Points on a hilly landscape, in no order, each with its height.
A ball rolls from a point to the lowest of its 2 nearest points, and stops where none of them is lower. Distance is the straight distance between rows; heights are no part of it.
z_690: [-29,  11, -47, -35,  11,  49,  26, -38, -40, -30, -46, -20,  16,  11, -22,
 -53,  19,  -6,  43, -29, -46,  17,  15,  -8,  17, -32, -13, -17,  16,  10,
 -36,  17]  (h 614)
z_472: [-19,   5, -51, -38,  51,  20,  15,  -4, -34, -40, -11, -26,   7,  16,   5,
 -31,  -1, -20,  39, -24, -52,  26,  32, -27,  19, -18,  17, -45,  28,  19,
  -6,   0]  (h 638)
z_455: [-10, -28,  19, -17,  -9, -22,  13,   0,   2, -31, -16,  -4, -19,  11,  16,
 -20,  38, -18,   5, -17,   0,  -9,  16, -42, -35, -12,  49, -31,  20,  -4,
  -3,  57]  (h 242)
z_347: [-29, -23, -14, -23, -54,  35,  57, -30,  22, -33, -15,  -4,   1,  10, -37,
 -16,  26,  20, -10,  -3,  12, -31,  13, -15, -24,  -7, -12,  -7, -10, -10,
 -34,  44]  (h 620)
z_825: [ -5, -10,  20, -17,  20, -36,   7, -12, -34, -47, -13, -20, -37,   9,  -3,
 -45,  38,   6,  29, -61, -30,   2,  36,  -7, -52, -24,  25, -48,   2,  15,
  22,  59]  (h 289)
z_3: [ 12,   5, -49,  -7, -29,  45,  16, -26, -19, -41, -51, -14,  -8, -40, -11,
 -40, -13,  -1,  15,   2,  25,   6,  18, -11,  -9, -27,  -8,  16,   5,   1,
  -1,  11]  (h 407)
z_12: [  5,  28,   2,  16,   8, -13, -62,  66,  52,  15,  -4, -13, -61, -37, -20,
  22, -24, -14, -47,  52,  18,   1, -22,  15,  34,  18,  11,  48,  21,  24,
  35, -81]  (h 172)
z_402: [ -3,  -5, -11,  26, -36,  -3,  26,  -5,  48, -29,  12,   4,  12,   1, -29,
 -15,   3,  60,   2, -13,  28, -70, -19,  34, -15, -14,  -3, -17, -42,  25,
   0,   2]  (h 632)
z_553: [  6, -30, -11, -33,  -7,   6,  44, -30, -28,  -7,  -3,  11,  -1, -15,  -6,
  -2,  23,   7,   7, -54, -25,  17,  31,   1, -17, -40,   5,  -7,   5, -36,
 -29,  59]  (h 711)
z_270: [  5, -22, -18,  -7,   7,  28, -15, -11,  12,  10,  -2,  45,  40, -20,   8,
  37, -26, -11,  -8,  41,  21,  10, -29,  37,   5,  57,  -6,  31, -17, -24,
 -42,  11]  (h 177)
z_101: [-20,   1,  34,  -1, -59,  11,  30, -25,  -1,  -3,   6,   8,   9, -37,  11,
   3,  33,  14, -25, -16,  29,  14,  12, -22, -17,  -7, -36,  36,  -9, -43,
  10,  15]  (h 441)
z_308: [ -8,   7,  18,  -9,  17,   5, -34,  11,  -7,  25,   3, -14, -43,  12,  -9,
  17,   9, -20, -38,  25, -21,  35,   4,  -4,  36,  35, -22,  48,   6, -20,
  13, -63]  (h 245)
z_103: [-53,   6, -13, -17, -14,   9,  -2,   8,  15, -39,  -8,  -5,  21,  18, -18,
 -28,  52,  -7, -48,  16, -17,  13,  -9, -42,  13, -20,  24, -23,  36,  -2,
  36, -19]  (h 704)
z_314: [ 42, -24,  45,  49,  18, -37, -20,  36,  39,  32,  36,  -3, -35, -23,  30,
  56,  -2, -13,   2,   3,  16,   7,   3,   0,  -1,  32,  37,  24,   6,  -2,
 -29,  -4]  (h 650)
z_850: [-13,  28,  16,   5, -16, -24,  18,  11,   9, -11,  19, -12,   4,  13,  -2,
 -22,   5,  13,  32,  -6,  20, -34,  -8, -13, -10, -37,  -6, -62,   7,  38,
  33,  12]  (h 319)
z_610: [  5,  14,  23,  22,  22, -20, -65,  50,  33,  43,  24,  41,  15,  18,  13,
  39,   0, -28, -20,  43,  20,  25, -47,  16,  13,  22,  15,  -5,  39,  29,
   2, -22]  (h 624)
z_790: [ -6,  21,  76,  38, -18, -35, -18,  40,  71,  10,   8,   1,  13,  21,   1,
  42,  41, -22,   2,  45,  26,   0, -61,  10,  30,  18, -11,  -7,  18,  33,
 -39, -16]  (h 707)
z_577: [-11, -10,   7,   0,  42, -11, -47,  -6, -46,  42,  -1,   7,   8,  35,  27,
  -3,  30, -28,  -8, -34, -37,  60,  11, -21,   0,   0,   8, -11,  41,  -8,
  16, -16]  (h 204)
z_703: [-41, -22, -26, -26,  -7,  28,  35, -19,  -4,  27,  30,  21,  60,  37,   2,
   9, -22,  20, -16,   3, -29, -29,  -9,   3,   0,  15,   2, -12, -16, -14,
 -24,  15]  (h 536)
z_710: [-53,  26,  50,   9, -36,  11,   5,   2,  26,  21,  19,  15,  42,  27,  13,
  12,   1, -10, -19,  47,  16, -20, -35, -12,  17,  47, -22,  12,   5,   9,
 -26,   7]  (h 734)
z_117: [ 28,  -4, -51,  12,  -5,  43,   1, -31, -51,  19, -24, -14, -13, -40,   0,
 -20, -38,  22,   5, -48,   3,  34,  35,  20, -12, -28, -24,  52,  -4, -24,
  -6, -20]  (h 280)
z_524: [ 30,  22,  12,  22,  33, -28, -36,  48,  22,   2,  -9,  20,  12,  32,   1,
  31, -12, -37,  22,  39,  14,  17, -37,   7,  15,  10,   7, -49,  34,  41,
   2,  -1]  (h 637)
z_921: [ 30,   2,  16,  20,  28,  -7,  -5,   3,  -2,  77,  24,  -3, -11,  22,  19,
  44, -36, -22,  43,  16,   6,  -8, -10,   5,  32,   9, -26,  -4,   3,   3,
 -29, -27]  (h 672)
z_442: [ 15,  -2, -22,   8, -30,  31,  19, -46, -32, -19, -72, -17, -35, -20, -34,
 -30,  26,   7,  22, -25,  14,  21,  20,   6, -30, -26, -31,  15,  14, -11,
 -19,  34]  (h 458)
z_299: [-19, -30, -27, -12, -31,   2,  23, -14,  20, -51,  -4, -13,  -6,   8, -29,
  -8,  27,  26, -26,  -7, -14, -36,  11,  -8,  -4,  -5,  31,  -6, -26, -18,
   1,   3]  (h 659)
z_163: [-31, -22,   5, -14, -17, -17,  13,  14,  22, -13,  51, -23, -25,   1,  15,
   8,   3,  21, -67, -14, -23, -25,  36, -33,  12,  19,  42,  42, -28, -18,
  22, -27]  (h 706)
z_488: [  6,  18,  31, -45,  -5, -12,  35, -14, -33, -18,  18,  22,  37,  -4,  26,
 -22, -11,   1,  29, -19, -11,  -4,   6,  -6,  -8, -18, -21, -20, -35,  11,
  13,  48]  (h 94)
z_416: [ 10,  19,   2,  -9,   8, -18, -62,  49,  20,  -9,  -9, -12, -51, -34,  11,
 -21, -27, -18, -49,  24,   3,  34,  23, -20,   4,  25,  17,  56,  10,  22,
  55, -56]  (h 195)
z_198: [ 32,  23,  -6,   6, -12,  26,  50,  -2, -14,  14,  38, -16,  -2, -56,  17,
  22, -45,   2,  12, -19,  25,   7,  31, -22,  29, -59, -12,  17,   5, -21,
  -8, -11]  (h 329)
z_406: [ 17, -20,  43,  31,  -7, -40,  12,   5,  14,  18,  24,  -1, -21,  18,   2,
  25,  37,  10,  17, -25,  13, -23,  -3,   4, -26, -25,  19, -32,   6, -15,
  -5,  30]  (h 579)
z_712: [ -7,  15,  16,  30, -19,   8, -34,  49,  58,  24,  15,  -6, -33, -51,  10,
  39,  -2, -11, -34,  46,  50,  15, -15,   6,  17,  24,  11,  61,  20,   7,
   5, -51]  (h 143)
z_660: [ -6,  21,  34,  -2, -27,   6,  -5,   6,   7,  -1, -10,  10,  12,  -7,   5,
  -4,  -4, -15, -15,  37,  37,  18, -14, -15,  15,  19, -39,   9,   5,   0,
  11, -13]  (h 754)
z_696: [ 22,   1, -27,  25, -42,  27,  45, -22,   8,  14,  23, -29, -17,  29, -46,
   4,  -9,  57, -11, -36,   7, -45,   9,  29,   6, -40, -36, -12, -25,  -3,
  -7, -29]  (h 694)
z_946: [-12, -21, -25, -39,  34,   4,   2,   2,  14, -44,  -7,  16,  12,  11, -12,
   8, -23,   2, -32,  28, -41,  -6,  -3,  10,  25,  40,  26,  14, -40, -13,
   1, -16]  (h 244)
z_92: [ 13, -15,   4,   1,  24,  -9,  -6, -16, -45,  51,  20,  15,  -2,  31,  11,
 -10,   2,  17,  26, -48, -22,   2,  14,  18, -38,  -9,  -1, -29,  -8,  15,
   2,  32]  (h 219)
z_730: [ 23,  31,  -1,   3,  26, -21,  34,  19, -17,  -5,  29, -11, -23, -15,   8,
   2,   0,  13,  50, -44,   2, -14,  10,  13,  -7, -71,  11, -64,  -2,  15,
  31,  19]  (h 287)
z_278: [ 21,   8,  20, -19,   2, -30,  14,   3,   8, -46,  38,  17,  24, -24,  15,
 -17, -31,  29,  13, -16,   4, -33,   4,  12,  -8, -12,  -4, -10, -57,  20,
  28,  13]  (h 151)
z_507: [-26,   5, -16, -21, -18,  34,  30, -44, -29,  -4, -31, -17,   6,  38, -33,
 -30,  26,   2,   9, -11, -24,   0,   4, -13,  13, -23, -47, -16,   8, -12,
 -19,  -2]  (h 581)
z_558: [ 21,  36, -13,  -2,  16, -19,  -4,  11,  12, -27,  26,  24,  46,  -5,   1,
  -5, -47,  38,   4,   9,  -2, -28, -27,  34,  18, -21, -22, -15, -39,  26,
  51, -33]  (h 192)
z_671: [ 14, -18,  22,   6,  33, -16, -21, -23, -59,  70,  13,   3,   0,  22,  19,
  27,  20, -15,  12, -39, -28,  46,  13,  -1,  -8,   3, -28,   3,  10, -33,
  -8,   5]  (h 164)
z_978: [ 29,  22, -32,  -6,  41, -21, -27,  26,  -5,   1,   9,   5,  13, -12,  12,
  -1, -57,  -2,   8,  11,  -6,   7,  -6,  11,  23, -10,  -9,   2,  -4,  15,
  37, -45]  (h 223)
z_846: [ 22,   0,  10,  22,   7, -19,  -2,  10,  25,  30,  47,  30,  40, -20,  10,
  63,  17,  23, -27,   1,  20,   1, -40,  25,  28, -24,  -7,   5,   0, -37,
   9, -22]  (h 418)
z_462: [-13,  -5,  26,  34,  -7, -19,  -4,  32,  72,  20,  25, -10, -11,  -5,  -9,
  72,  46, -11, -16,  37,  32, -18, -46,  17,  45,  -2,  20,   6,  17, -17,
 -33, -31]  (h 687)
z_912: [-32,   1,  24,  -8, -40,  13,  12, -37, -21,   9, -24,  30,  26,  -8,   5,
 -11,  48, -14,   3,  -4,  22,  22, -17,  -8, -36, -10, -36,  -1,  28, -34,
  -5,  51]  (h 493)
z_140: [  9,   1,   5,   5,  23, -18,  -4, -24, -48,  -2, -18,  -9, -24,  24, -21,
 -41,  26,  18,  34, -65, -27,   1,  12,  29, -39, -37, -11, -38,  -5,   8,
  15,  30]  (h 261)
z_713: [  7, -19, -12, -34,  25,  -7,  -5,   5,   7, -41, -35,  28,  11,  12,  -8,
   5,  -5, -29,   2,  49, -21,   7, -10,  10,  -2,  58,  37, -14, -23,  -9,
 -20,  40]  (h 188)
z_151: [-11, -33, -15,   1, -23,   0,  37,   4,  35, -31,  27, -34, -38,  -5, -26,
  20,  11,  29, -46, -16,  -6, -32,  36, -24,   7,  -8,  58,  20, -24, -39,
 -12, -13]  (h 685)
z_213: [ 29,  20,  -2, -37,  17,  -9,   6, -32, -48, -51, -20,  10,  27, -19,   9,
 -42, -13,   7,  25, -36, -36,  21,  18,  11,  11, -16, -31,   5, -32,   8,
  15,  14]  (h 160)
z_29: [  0,   0,   1,  12,  13,   2,  -8,  17,  30,  12,  10,  35,  41,  -3,  17,
  30, -42, -29,  23,  60,  22, -11, -44,  29,   9,  55,  10,   1,   3,  24,
 -47,  16]  (h 237)
z_125: [-30, -23, -24,  -7,   3,   9,  -4,   2,  14,  -2,  10,   1,  16,  31, -10,
  -2,  24,  13, -27,   1,  -7, -10,  -9, -14, -13,   3,  37, -27,  13,  -5,
  24, -15]  (h 686)
z_123: [ 62, -22,  51,  20,  33, -52,  10,  16,  22,  18,  38,  -5, -32,  -6,  19,
  63,  -7, -15,  27,  -8,   1, -18,  12,   9,  13,  19,  14,  -5, -27, -20,
 -42,  10]  (h 631)
z_589: [-47, -21, -16, -12, -36,  33,  37, -14,  21,   9,  11,   0,  25,  59, -27,
 -16,  -8,  22,   8,  16,  -7, -58, -14,  -4, -19,  16,   8, -29, -13,  12,
 -40,  26]  (h 574)
z_448: [ 39,  32, -17,   9,   5,  10,  23,   5, -20,   9,  -1, -28,  -9, -41,  -3,
  16, -15, -13,   7,  -2,  25,  31,  10, -18,  50, -58, -25,   1,  36, -30,
  22, -45]  (h 290)
z_721: [ 35,   3,  12,   6,  -3,   3,   0, -29, -43,   4, -54,  11, -14, -13, -22,
 -18,  10,  -9,  45, -17,  20,  16,  -8,  33, -22,  -4, -44,  -1, -16,  -9,
  -7,  46]  (h 508)
z_142: [ -1, -24,  19,   0, -28,  -4,  25, -26,   0,  11,   1,  27,  16, -10,  -1,
  10,  33,   6,  23, -27,  26, -13, -13,   9, -31, -26,  -2, -25,   0, -17,
 -18,  65]  (h 540)
z_403: [ 24,  27,   2,  16, -45,  -6,  29, -26,   2, -49, -57, -30, -37, -31, -59,
 -19,  35,  12,  -2, -18,  22,  -5,   3,  -1,   4, -49, -31,   7,  10, -33,
  14,   5]  (h 510)
z_85: [  8, -14, -47,  -5,  16,  41, -15, -21, -28, -10, -26,  45,  36, -27,   9,
   2, -36,   7, -18,  13,  -2,  31,   0,  27,  -6,  35,  -9,  51, -25, -23,
  -1,  -1]  (h 90)
z_904: [-29,  14, -18, -14,  -2,  38,  -9, -10, -20,   3, -29,   4,  17,  33, -10,
 -48, -23, -23,  18,  34, -13,   6,  -7, -22, -13,  29,   8, -15,  16,  31,
  -7,  13]  (h 212)
z_83: [  7, -10,  -9,  21,  -6,   2,   1, -28, -12,  29,   2,   7,   6,  -1, -15,
  22,  23,  23, -21, -17,  10,  10, -13,  18,  12, -20, -26,  -3,   9, -40,
   6, -18]  (h 371)
z_870: [ -9,  44, -77, -14,  38,  20, -14,  -3, -18, -37, -38,  -2,  17,   9, -18,
 -56, -50,  10,  24,  15, -32,   9,  -5,   9,  -4, -14,  -5, -25,   3,  41,
  42, -25]  (h 295)
z_630: [-24,   5,  -9,   4,  -4,  22, -25, -24, -26,  -3, -31, -18, -15,   4, -17,
  -9,  33,  -5, -48,  -2, -24,  41,  15,  -9,  25,  12, -25,  53,   8, -33,
  10, -52]  (h 282)
z_903: [-30, -14, -13,  -7, -24,  24,  38,  -1,  30,  38,  57,  -8,  27,   6,  25,
  34, -29,  20, -17,   5,   5, -45,   3, -15,  18,  12,  -6,  23, -14, -10,
 -37, -10]  (h 494)
z_474: [ -9,  17,  19, -10, -41,  11,  40,  -9,  -2,  18,  11, -37, -25,  21,  -1,
 -28, -26,  10,  45, -16,  15, -57,  15, -13, -12, -13, -21, -32, -25,  52,
  -8,  15]  (h 357)
z_523: [ 10,  -5,  36,  10,  14, -51, -23,  26,  45,  23,  54, -14, -39,  12,  20,
  21, -40,   4,   7,   9, -15, -48,  -6,  11,  11,  44,   7,  33, -48,  36,
  -9, -37]  (h 222)
z_530: [ 21,   6,  31,  25,  -9, -32,  -6,  12,  31,   6,  53,   4,   5, -11,  21,
   2, -37,  26,   6, -12,  14, -37,   3,  12,  -5,  11, -13,  24, -55,  23,
  11, -23]  (h 191)
z_727: [ 23,  35,   9,   1, -26, -19,  23,  14,  21, -59, -42, -38, -27, -22, -31,
  -8,  11, -12,  24,  25,  30, -15,   2, -15,  19, -35, -11, -34,  10,   9,
  12,   7]  (h 546)
z_177: [-12, -11,  -5, -16,   6,  15,  -4,  -8, -11, -12, -44,   9,  -1,  42, -10,
 -27,  -5, -29,  38,  39,  -5, -10,  -8,  -5, -41,  48,  19, -19,  -6,  25,
 -35,  59]  (h 247)
z_880: [-14, -13, -11, -27,  27,   2,  28, -11, -29,  -5,  14, -30,  -3,  19,  10,
  -8,  17, -24,  -1, -28, -53,  31,  49, -42,  29, -24,  18, -14,  26, -26,
 -14, -15]  (h 657)
z_559: [-43,  22,  55,  17, -38,  10,   7,   9,   6,  79,  39,   6,  24,  23,  45,
  23, -24, -19,  24,  25,  21, -25, -21, -14,  -8,  40, -36,   9,   9,  42,
 -33,  17]  (h 717)
z_393: [ 34,  25, -26,   2,  40, -16,  24,  10, -25,  -7,  17, -23,  -6, -11,  -7,
  10, -27,  15,  15, -20,  -6,   3,  14,  12,  32, -53,  -8, -25,   5, -10,
  36, -25]  (h 254)
z_892: [-13,  21, -67,   3,  40,  20, -12,  -1, -24,  28, -14,  16,  23,  24,   0,
 -26, -30,  -7,  34,  -1,  -2,  11, -22,  12,  -8, -26,  10, -51,  35,  41,
  26,  -2]  (h 260)
z_821: [-13, -27,   2, -22,  -2,   0,  39, -15, -12,  14,  16,  -8,   4,   2,   1,
  30,  34,  -3, -26, -31, -18,  13,  28, -23,   1, -23,  19,  -3,  24, -67,
 -22,  28]  (h 683)
z_598: [ -6, -15,  24, -22,   3, -16, -13, -30, -36, -19,  -5,  18,   7,  -2,  10,
 -29,  21,  10, -13, -30, -30,  25,  26,   1, -22,  20, -14,  20, -22, -19,
  11,  14]  (h 220)
z_317: [-14,  -2, -34,  -8, -15,  44,   4, -31, -42,  31,   6,  -1,  20,   2,   8,
 -37, -18,  28, -12, -33, -12,   7,  28,  -5, -18, -17, -26,  18,   2,   7,
  15, -21]  (h 218)
z_432: [  8, -26,   7,  28, -38,  25,  13, -12,  -9,  23,  18,   4,  -4, -41,  13,
  10,   3,  35, -26, -43,  25,   6,  27, -12, -39,  -2,  -6,  45,  -9, -37,
   7,  13]  (h 396)
z_37: [ -9,  14,  25,  -4,   6,  -3, -62,  17,  -7,   8,  -7, -17, -69, -16,   1,
  -7,  -4, -11, -60,  17,  -8,  30,  15,   2,  15,  45,  -9,  89, -16,   8,
  42, -75]  (h 217)
z_4: [ 19,  -4, -21,  -6, -10,   9,  29,  -1, -22,  -3,  -3, -40, -53,  -5,  -8,
 -44, -18,   4,  46, -35,  10, -34,  39,   7, -36, -18,  12, -21, -19,  35,
   4,  33]  (h 397)
z_287: [ 13,  40, -40,  -6,  49,  -2, -29,  13, -23, -71, -62, -32,  -4, -36,  -5,
 -35, -12, -13,   8, -15, -44,  38,  36, -15,  24, -26,  17,  -3,  36,  10,
  37, -35]  (h 338)
z_235: [-10,  -2,  11,   8, -34,  -3,  12,   5,  56, -49,   6,   8,  33, -28,  -1,
  -9,  -4,   8,   6,  34,  42, -53, -27,   3,  -8,  14,   8,   3, -26,  28,
 -13,  21]  (h 601)
z_686: [  7, -13, -24,   8, -28,  24,  24, -22,   3,   4,   9,   8,  13,  27, -46,
 -20,   7,  61,   0, -41,  -2, -37, -12,  44, -28, -31, -28, -31, -25,  10,
  -1,  15]  (h 663)
z_131: [-16, -15,  21, -31,  30, -13, -17,  -2, -18,  -7,  23,  27,  36,  17,  26,
  -9,   0,   0, -32,  -5, -47,  15,   1,  -1,  11,  25,   6,  14, -25,  -8,
  22,  -7]  (h 259)
z_100: [ 21,  -1,  10,  15,  32,  -3, -66,  23, -14,  27, -42,  26, -15,  11, -15,
  32,  34, -33, -31,  37,  10,  58, -36,  17,  13,  26,   5,  -2,  40, -23,
  14, -10]  (h 588)
z_752: [ 14,   1, -34,   8,   4,   6, -18, -19, -14,  -3, -39, -23, -26,   8, -38,
   3,  11,  13, -11,   2, -10,   6,  -1,  17,  22,  -6, -16,   5,  -1, -26,
  11, -35]  (h 327)
z_96: [ 21, -25,  20,   1,  17, -42,  34,  20,  25, -11,  40, -14, -24,   2,  10,
  28,  -1,  -1,  32, -10,  -5, -33,  15,  -1,   4,   0,  39, -36, -26,  -9,
 -25,  25]  (h 607)
z_378: [ 37,  14,  15,  16,  20, -30,  -3,  20,   9,  24,  -5, -20, -24,  17,   4,
  28, -34, -32,  57,  34,  19, -20, -18,  15,  24,  15, -13, -37,   2,  20,
 -21,  -4]  (h 654)
z_91: [-26, -17,   0,  -4,  17, -15, -28,  42,  53, -12,  16,  41,  34,  19,  19,
  12, -26, -22, -16,  54,   2,  -7, -39,  14,  -7,  59,  66,  -4,  -7,  36,
 -21,  11]  (h 276)
z_343: [ -5, -36,  18, -25,  -3,  -7, -20,   2,   9, -38, -23,  37,  21, -13,  21,
  -7,  14, -20, -19,  22,   2,   9,  -8, -17, -37,  51,  32,   9, -18,  -9,
  -9,  48]  (h 125)
z_564: [-22,  -8, -38,   4,  -2,  39, -23, -18, -20,  19, -17,   8,   8,   9,   9,
 -25, -24,  -1, -10,  10,   4,  11,  -4,  -2, -22,  29,  -6,  30,   3,  15,
   6, -13]  (h 165)
z_762: [ 21,  14, -48,   2,  10,   8,   3,   9, -16, -38, -46, -28, -20, -35,  -9,
 -37,  -4,  -4,  17, -10,  12,  17,  23, -12, -13, -40,  25, -18,  29,   9,
  29,   4]  (h 366)
z_316: [-23, -13,  21,  -5,  12, -13,   4,   9,  23,  46,  74,  26,  56,   9,  31,
  61, -10,  30, -26,  -2,  -9, -31, -32,  20,  21,  24,  -4,  24, -27, -14,
 -20, -10]  (h 455)
z_736: [  7, -37,  41, -18, -11, -42,  10,   5,   9, -44,   5,  23,  -7, -23,  25,
  -3,  25,  -7,  -7,  -8,   2,  -5,  28, -18, -42,  16,  32,   6, -22, -16,
  -7,  65]  (h 186)
z_670: [  6,  -3, -14,  41, -23,  21, -14,  11,  26,  42,   9,  -1, -11, -44,  23,
  14, -28,  -5,   9,  26,  51, -10,   7,   2, -11,   7,   0,  39,  12,   9,
  -8, -23]  (h 193)
z_693: [-23,  -2,   7, -14,  12, -23, -14,  32,  41,  -7,  29,   6, -15,  28,  15,
  -8, -41, -17,  -4,  41, -10, -41,  -4,  -5,   2,  56,  28,  12, -30,  43,
   0, -16]  (h 251)
z_114: [-10,  10,  -3,  16, -34,   0,  14,  17,  55, -44, -19, -29, -15, -12, -22,
  -4,  10,  -2,  -6,  42,  36, -40, -11, -15,  20,  -3,  13, -16,   6,   6,
   0, -24]  (h 572)
z_888: [-60,   0,   4,  -5, -54,  54,  24, -43, -18,  22, -26,  -3,  20,  34, -12,
 -21,  33,   0, -18,  15,  -3,   2, -14, -20, -18,  10, -46,   6,  24, -24,
 -19,  19]  (h 539)
z_855: [-35, -18,   8, -23,  33,  13, -47, -11, -39,   1, -11,  30,  46,   6,  26,
 -14,  45, -26, -30, -10, -42,  71,  -1, -26,  -4,  22,  15,   2,  44, -21,
   2,   7]  (h 236)
z_549: [ 30, -16, -28,  26, -25,  34,  29, -15, -20,  12,  16, -12, -20, -36, -17,
 -15, -20,  58, -21, -67,  13,  -7,  42,  23, -24, -54,   3,  25, -15, -13,
   4,   5]  (h 343)
z_636: [  3,  18, -11,  25,  26,  14, -72,  13,  -3,  58, -23,  35,   8,   5,  -9,
  25,  -8, -22, -30,  41,  27,  40, -53,  34,  16,  26, -20,  21,  39,   2,
  27, -44]  (h 608)
z_265: [ 12,  -7,  25,  22,  31, -28, -12,  52,  50,  40,  46,  -8, -18,   4,   8,
  79,  16, -28, -18,  35,  12,  13, -20, -10,  48,   1,  43,   2,  22, -19,
 -31, -33]  (h 669)
z_309: [-36,  -5,   6, -24, -36,   4,  10,  11,  23, -42,   9, -20, -14, -19,   6,
  -8,  26,  -3, -60,  16,   2,   2,  20, -62,  14, -12,  29,  29,  17, -13,
  28, -29]  (h 721)
z_541: [ 37,  21,  34,   2,  24, -23, -33, -10, -51, -15, -61,   2, -15,  -7,  11,
 -25,  23, -29,  42, -17,  -4,  46,   1,  10, -17, -18, -17, -28,  18,  10,
  27,  38]  (h 543)
z_374: [ -3, -10,  28,  40,  -9,  -6,  12,  -5,  22,  89,  42, -13,   8,  33,  33,
  49, -20,  -3,  34,   4,  11, -42, -24,  21,  -4,  37, -16,  17,  -6,  26,
 -67,   1]  (h 696)
z_350: [ -4,  39, -45,  -9,  51,   1, -53,   9, -32, -69, -65,  -3,  20, -20,  -6,
 -72, -15,  -4,  23,   1, -46,  35,   7,  -2,  -8,  -2,   3,  -3,  15,  43,
  31,  -6]  (h 320)
z_731: [ 57,   6,  28,  15,  31, -40, -47,  23, -28,   4, -44,   9, -20,   9,   4,
  21,  33, -41,  16,   7,   0,  62,   0,   2,  -6,  -2,   8, -30,  38,  -6,
  16,  12]  (h 565)

Where does a ball stop that starts at each point below?
z_921 => z_564
z_589 => z_712
z_686 => z_564
z_790 => z_564
z_762 => z_564
z_821 => z_912
z_265 => z_912
